Each row is a point on a landscape with many peaks, with its height.
From any point a climber steps to the highest of the 2 points nearest to it. It stops when none of these is higher. Distance is the straight distance between rows; heights are no part of it.
q_690 (h 5.71): [  3  13 -14   0  -3   9 -14 -21   8   1  -6 -16 -36  11  15  15  12   2
   0  26]
q_189 (h 2.78): [-11   3  16  26   8   6 -22  -9 -19 -19  -1  10   5  17  19  -8  18   8
   6  -9]
q_387 (h 1.91): [  3   3  13 -24  33  -3  -1  10   3  12 -19  -9   8 -16   5   5   5  -4
  -2  -6]
q_203 (h 4.86): [  5   1 -38  -1   6   0  13  12  23   4 -18 -21   5   4   0 -15   5   0
   1  30]
q_435 (h 2.99): [  6  -8   3   5  17   0  13  -4 -24 -15  -1  -4  14 -21  -4 -31 -37 -10
   3 -20]
q_897 (h 3.50): [-20   4   1   8  -8  14  12   6   0   3  11  -2   8  -6 -13 -15  25 -13
   2  11]
q_889 (h 2.57): [-23  -1   3  28  -1  21 -12  17  16 -12 -12   5   2 -11  -4  14  14  -2
  17   0]
q_178 (h 5.72): [ 17   1 -21   8  -9  16 -10  -2 -15 -17 -16 -14 -43  -4  10 -16  38  22
   6  14]
q_845 (h 1.28): [ -6  -4 -11   8  13 -17  16  -3  19  -5 -14  -5  28  19  12   5 -23   1
   7   0]
q_830 (h 3.46): [ -3  25  20  22 -12  -7   6  -3 -15   3  22   3 -25 -35 -26   5  -2 -14
  -7 -10]
q_847 (h 4.81): [ 11  -1 -17  -9  -9   4  -2 -18   3  24  16  -8 -11  32  10   8  24  11
  28  10]
q_413 (h 3.49): [ 38 -14  -8 -23 -14 -14   9   4  14   7  -3 -16 -17   5  -1 -23 -35  -2
  -9 -19]
q_681 (h 3.08): [ -8   4  29  13 -11  11 -13  -5 -42 -13  10   2  -8  26  22 -19  30  31
  17  -2]
q_371 (h 3.77): [-14  -2  -5  -1   7  11  18   3  21   3  -4 -19  11   6   6  -6  32  18
  43  -6]
q_379 (h 3.31): [-24  -1  14   4   6  24   2 -18   5   1  14   5  13   6 -10  13  21   8
   2   3]
q_164 (h 2.35): [ 10  10  -5   2  54  16  -1  17   2   6  -7   6   7 -24   0  -8  -8  -6
  -6  -7]
q_737 (h 2.86): [  7  -7 -16 -24 -13 -12  14   1   0  24  15  29   3  11  -6   2 -18  -7
  17  -9]
q_398 (h 4.35): [  2 -15 -12 -25  10   5  20   0   6  21   6 -16  -2  29   5  -7  19  10
  43   2]
q_998 (h 1.73): [ 17   0  -3  15  17 -26  -5  -3  -2 -23 -12   0  -2  10   9  -7 -20  14
 -21  20]
q_938 (h 2.98): [-25  -2  -1  30 -19  29   1  12   7   1   3  16  13   4 -15  -2  12 -24
  20   5]
q_631 (h 5.48): [ 22  -3   6 -15  -8  -5  -3  12 -40  -3  10  25   8  23   3   8 -11  16
  -8  21]
q_582 (h 5.25): [ -3  -1 -19   8  -2   4   9  -9  -1  23   0 -17  -3 -22 -21  33   3 -15
  -4   4]
q_122 (h 5.21): [  5   9 -13  -1 -23   1 -13 -30  -7   4  10   2 -31  30  10  21  14  19
  10   9]
q_971 (h 2.31): [-19  20  11  -8  -1  -6  -4   5   6  27  34  15  -9 -12   2  28  15   3
   3 -30]
q_850 (h 4.82): [-19  -1   7   3   7  23  -7  17 -15 -16 -13  -1  41   4  13  -5  16  15
 -17   0]
q_340 (h 6.56): [ 31 -11  18 -34 -13  -1   0  -4 -13   7   7  14  -1  14 -14   9  -4  11
  -1  13]
q_489 (h 3.36): [  7  -2  21  -8   4  15  -4   9 -39  -8  14  12  11  22   7 -29  21  21
   4   3]
q_100 (h 4.15): [-15  -9 -35  12   1  17  11  11  10   7 -14  -2  17  -4  -7  -1  20 -11
   1  24]
q_848 (h 4.50): [-17   7  -6   9  -9   7  -7  -7  15  26  -1  -5 -10 -21  -4  21  18 -29
  14   0]
q_534 (h 2.79): [ -5 -21  10 -35 -11 -10   4  -3   0  19  -1  -5  -2   2  -1  -1  -4  -7
  27 -35]
q_545 (h 2.68): [ 21   2   0   9  38   4   8  10 -18  -3  12   2  -3 -26 -10 -24 -18   2
  -3 -13]
q_855 (h 1.97): [ 10  16 -38   2   2 -25 -16   8  11  14 -22 -35  -7  13  30 -20   9   6
  -9  -9]
q_852 (h 3.85): [-15  -6 -15  -4 -10 -10  11  -6  11  26  -1  -7  -4   8  -3   8   6 -27
  32  -7]
q_707 (h 5.88): [ 15   5  14  31  15  -2   2 -19   6 -12  28   2  -6  -1 -20   7 -13  11
   9 -14]
q_509 (h 2.56): [ 10  17   2  -7  13   0  -4   9   1  -3  -8 -14  -6 -23  -2  -5  -1 -11
 -46  15]
q_594 (h 2.23): [  2  19 -20 -13   6  -9 -11   5  15   1 -16 -21  -8   2  14  -9   8   2
 -32   7]
q_370 (h 5.81): [-17 -15 -14   6  -1   4  19   8  17 -12  15  20  12 -13 -19 -11 -14 -14
  11   1]
q_789 (h 1.94): [ 13   8   9  18  20 -29   0  -9  26 -28   5   5 -14  14  13  -9   2  13
  -8   9]
q_865 (h 2.74): [-10  25   6  -2 -27 -18   0   0  12   5  -3  22 -37 -17   3  32  14 -12
   2  21]
q_595 (h 3.32): [ 31 -19 -22 -31 -19 -15  15   2  25   9  -3 -17 -13  28   7  -6 -19  14
  -2   8]
q_662 (h 3.45): [ -2  -8  23  10   8  12   9  -9 -16 -14  -3   3   9 -19 -20   3 -27 -12
  16  -9]
q_426 (h 5.94): [ -8  18 -12  11  10  16 -17  15 -13  -1   9   2  35   2   6  -5   1  -3
 -30  -5]
q_344 (h 4.83): [  3 -10  -1   4 -11  -9   5   7 -31  -1  19  19  14  15 -21   2  -3  29
 -16   0]
q_474 (h 3.93): [  5   2  16   1  -2  -7  -2 -13 -19   5  11   5 -19 -19 -12  -6 -27 -17
 -17  -4]
q_42 (h 1.01): [ -8  -3   7   7  -2 -20   3   6  11   0 -13  26  34  22  23  11 -23 -24
  16  -7]
q_925 (h 3.73): [ 34  -7 -10 -17 -24 -10  -5   0  12  -7 -12 -23 -15  35   4 -33 -15  14
 -18  16]
q_599 (h 3.94): [ 27   0   3 -17 -15 -10  -1  -3   3  20   5 -21 -29  -3   2  -3 -11  10
 -18 -19]
q_389 (h 7.10): [ -8  -4   3  17   7  -2  20 -13  33 -14  27  12  -7 -14 -26  -8 -16   5
   4  -8]
q_628 (h 2.58): [ -9   8  -9 -13  -8 -27   1  -1   5  12  32  18  -8  -2  -1  11  -7 -13
  14 -25]
q_192 (h 4.84): [-23 -12   4   2  -5   5  -4   8   3   5 -22   8  37  -9 -10  37 -15 -20
  -4  -9]
q_653 (h 2.32): [ -9  -7  20 -10   8  -1  -7  -4 -18   4 -13  -8  -1 -12   5   9   6  -3
  14 -28]
q_154 (h 2.44): [-10   9  24   9  -3 -15  -7  -1  28 -12  -7  24 -24 -20   7  39  30   7
  -3   9]
q_372 (h 2.19): [ -5 -12  26  10  11  -9  -5 -15  13 -32  11  -5  -5  14   1   3  14  22
 -13   2]
q_479 (h 7.56): [ -3  13 -22   8   2   9 -11   4 -16  13  18  11  25   2   3 -14 -24 -29
  -7  -3]
q_899 (h 3.30): [  1 -15  -1 -26 -20 -15  13   1   2  13 -10  -1   9   0  -2  -3 -18 -27
  29  -3]
q_94 (h 1.51): [  3   5 -19  32  15 -19  11   4  24 -20 -23  -3  16  18   8   4 -32  19
 -13  16]
q_600 (h 6.43): [  9  11 -10  10   4  -2 -14 -20  -6 -13 -21 -24 -27   0  19   1  20  22
   1   6]
q_114 (h 3.05): [ -4  30  22  19 -21 -11  -4   2  -7   2  -2  12 -42 -33  -3  15  22  -4
  10  -3]
q_486 (h 4.47): [ 14  -6  -8   1   4 -15  -8  -8 -11  14  10  -4   1  -9  -6   2 -18   6
  -8 -19]
q_106 (h 0.58): [  2  -2   7 -29  -2 -15  17  18   5 -16  -1  25   6   3  32 -32 -36 -22
   9  -3]
q_991 (h 0.78): [ -7  -3   3  -8   2 -26  17  -1  -1 -14  -9  22  27   9  21 -15 -44 -33
  31 -14]
q_382 (h 2.22): [-11   8  19  21   2   4 -20   1  10 -20 -14  -3 -17 -24   8  13  28   6
  -2  13]
q_157 (h 5.12): [  3  -1  -9   4  -8   8   3  -4 -12   1 -16 -26 -31  -5   5 -19  31  -4
  30  13]
q_820 (h 5.40): [ 14 -10  24 -23  -3  17  -3 -21 -16   6  -4 -12 -17  14  -3  -1   2   4
   8  18]
q_399 (h 5.06): [ 16   7  11 -19  -9  17 -17  -6   8  12   2  -9 -28  18  18  -7  18   4
  -8   6]
q_252 (h 4.53): [-18 -15 -20  -5   2   9  -1 -11   6  11 -15 -23  19  -7 -20  34 -10  -2
 -21  13]
q_717 (h 5.05): [ -9  -1  -6  21   4   0  -7 -18  -1  -8   9 -11   6  10   0   6 -12   8
  -5 -22]
q_873 (h 4.28): [  1   0   9  29   5   8  -3  -1 -10 -11  29  22   6   3 -20   4   6  28
 -13  17]
q_943 (h 3.79): [  4 -10  14  19   4  30   0  -3   2  -9   9   9  16  13 -16  12 -10  10
   1   9]
q_281 (h 4.85): [-15 -11   5   8  -4  -3  13  18 -13 -15  11  30  16 -36 -14 -18 -20 -22
  -2 -14]
q_740 (h 3.48): [ 14   5  -2 -28  -6   4 -13   4  10  16  -4 -21 -26 -23   3 -16  -6   3
 -45 -20]
q_946 (h 4.22): [ 14 -10 -18   1 -14  -9   2  17   8 -11 -14 -28  -3  14   6 -30   7  11
 -13  30]
q_787 (h 3.91): [  9   0  20 -28  15  16   3  18 -24 -12  -9  -4  31  10   8 -21  22   8
 -13   9]
q_867 (h 5.99): [-10   0 -18  -2  -8   7 -11   6 -22  14  -4  20  35  -3 -10  19 -14 -23
 -11  -2]
q_723 (h 4.05): [ -4  -5  -3 -17   8  17  -2   5  19   7 -10   3  34  -2  -7  37 -11   2
  -6   2]
q_955 (h 2.47): [-17   4  18  10  -9   0 -18  -9   6 -13  -6  -3   5  20  17  10  23  11
 -18   0]
q_319 (h 4.07): [-22 -13  24  17   5  17   7  11 -12  -3   4  18  15 -31 -23   4  -5  -8
   3 -17]
q_966 (h 3.00): [ -1  -3  -3 -30   3  -4  -3  12  11   1  -8  -5  -9 -36 -18  -2  -1 -11
 -35 -10]

Where does a climber stop that starts at each point below?
q_991 | q_479
q_379 | q_340
q_371 | q_600
q_628 | q_582
q_372 | q_479
q_653 | q_582
q_114 | q_389
q_387 | q_389

Call two points neighbours if one is among the 2 nearest of the other. Go from one point of each pair to the other, from neighbour to neighbour, staying as high as possible. Name the lowest point that can't be avoided.
q_479, q_582 | q_723
q_600, q_340 | q_399
q_599, q_897 | q_595
q_599, q_389 | q_382
